A landscape with many valleys, sampled at points; each row gives a point and its height.
A ball rolls from a point to the lowest of its 4 nearest points, and stops where none of them is lower. Distance is the straight distance between rows; heights are no part of it.
givob height 463: [113  87 164 152  83 141 147 152 111 148 175]
retif height 532: [115 141 114 153 150 125  78 139 151 145 152]
vomaz height 683: [125 110 177  76 187 163 180 131 109 157 125]
Bopaz height 332: [ 80 127  89  94  70 122 171 105 116 137 134]
safu height 641: [163 119 181 175 111 123 143 155  90 140 138]
zag height 522: [138 123 178 121 184 192 159 145 102 134 106]
dezam height 542: [168 163 146 130 172 113  59 149 172  97 140]
kore height 166: [109 112 125 152 126 128 118 124 121 156 161]
vad height 450: [187 185 160 119 144 105 113  92 167  74 101]
Dut height 334: [144 163 103 120 156  89 122 104 131 141  99]
Teda height 397: [ 92 119 102 122 120 126 130 112 147 143 145]
fakoz height 271: [ 77  98 105 137 126 173 111 142 147 123 159]
fup height 147: [134 141 138 155 169 132  56 153 153 121 148]
lor height 428: [156 147 141 154 194 150  51 170 136 120 121]
duzor height 764: [150 139 183 172 160 163 123 146  83 145 117]
Pav height 400: [101 112 133 150 128 153  79 144 133 145 166]
Muv height 41: [122 122  64  86  67 142 134  85 149 109  81]
tubel height 606: [121 107 156 139  73  86 148 138 106 147 153]
von height 506: [136 151 134  93 156 131 190 136  86 143  84]
Rona height 476: [172 164 132 124 148  90  92 108 191  86 125]
ganuk height 464: [ 85 102 130 114  61 117 188 128 112 127 154]
Zilo height 195: [ 91 111  80 106 100 135 129 107 142 122 129]
pigo height 422: [ 91 138  80  73  60 131 148  89 127 139 105]
tofo height 607: [145 138 117 139 161 100  82 129 166 115 137]
Nel height 685: [114 116 106 101 120 141  83 114 188  87 149]
nelus height 501: [164 155 134 141 183 113  82 135 155 115 130]
pini height 484: [132  85 167 147  72 113 156 145 114 139 172]
bev height 554: [134 137 150 118 149 128  53 141 178  96 172]
tup height 259: [159 163  92 105 157  88 114  89 148 125  84]
mesum height 360: [180 166 127 125 154  92 105  96 168 105 102]
sef height 555: [115 128 155 161 114 110 136 129 110 153 153]
bub height 611: [128  46 163 147  44 123 139 166 114 116 150]
dobog height 732: [155 118 210 155 173 211 133 153 101 137  98]
Pekam height 222: [105 110  65 108 103 162 137 114 145  79 110]
vipek height 416: [ 97 105  84 107 113 155 116 118 171  96 136]
Gub height 177: [105 119  63  90  60 146 153  94 128 118  86]
loti height 567: [ 86  90 122 148  91 172 171 152 114 112 161]
kav height 465: [136 142 112 141 165  96 132 118 116 158 121]
Ferot height 302: [124 148  95 120 136  82 125  94 124 150 106]
tado height 490: [134 161 124 113 146  97 152 120  92 159 109]
Ded height 340: [ 99 101 146 156 106 156 124 139 120 144 172]
Dal height 376: [158 151 103 129 178 109 115 115 139 121 106]
kif height 727: [147 137 147 157 177 152 132 147  98 146 118]
Dase height 42: [ 87  98  76 130 111 172 142 139 121 103 137]
Kimo height 698: [106 131 145 105  39  57 174 136 105 142 134]
rup height 178: [ 76 107  73 111  92 151 162 111 121 105 132]
doba height 576: [150 145 148 149 196 158  92 157 109 132 120]
Goli height 393: [129 127  93  86  79 123 115  63 176 128 106]
kidob height 614: [128 132 115 103 105 108  93  88 189  98 136]
pige height 141: [147 126 139 113 202 162 151 143 102 133 110]
lolu height 536: [110  85 145 120  45 110 177 151 110 130 160]
Kuvop height 158: [144 151  92 110 127  77 109  74 156 135 100]
livo height 294: [ 88 114  83  96 103 135 137 100 145 138 123]
Balut height 498: [101 144 105 126 112 103 147 109 128 157 132]
sibi height 602: [129 156 138 135 102  78 169 130  93 152 125]
veno height 534: [152 123 168 127 167 150 175 155  81 148 107]
vipu height 107: [ 84 107 119 134 118 152 116 127 132 139 161]
zupo height 541: [185 182 154 121 175 101  98 115 176  63 125]
Bobuv height 653: [145 159 140 120  96  67 174 141  88 142 111]
bidum height 453: [ 94 116  92 117 114 107 109  95 152 147 129]
mam height 144: [155 111 191 128 159 162 170 153  96 137 114]
zave height 399: [141 142 135 139 159 123  47 152 176 109 147]
pude height 566: [ 99 122  77 121 129 192 104 158 160  70 133]
Tid height 389: [155 141 120 111 201 133 138 123 130 116  98]
vinor height 423: [138 139 146 105 176 134 177 147  99 146  98]
tizeg height 754: [132 147 149 155 139 110 148 141  77 151 129]
gake height 194: [111 134  37 156 102 171 124 150 107  82 103]
Dolun height 127: [161  87 194 174  65 109 134 147 108 139 151]
sodib height 589: [126 135 104 127 144  95  97 114 153 143 134]
fafa height 452: [143 130 126  71 188 145 159 118 131 130  97]
Poz height 804: [170 128 196 192 120 148 113 146  87 144 114]
puti height 533: [101  75 161 156  67 172 146 156 109 117 167]
mev height 421: [166 136 126 118 210 146 127 139 133 111 106]
vub height 593: [127 125 163 191 128 149  91 138 106 162 154]
Ter height 719: [148 127 166 143  98  76 159 148  86 148 140]
pobul height 396: [112 150 114 113 116  75 144 100 111 160 104]

For each start below, name the point where the ball stops.
Dal: Kuvop
tado: Kuvop
kidob: Muv
bub: vipu
sef: vipu
puti: vipu
vub: vipu
Balut: Kuvop
zupo: Kuvop
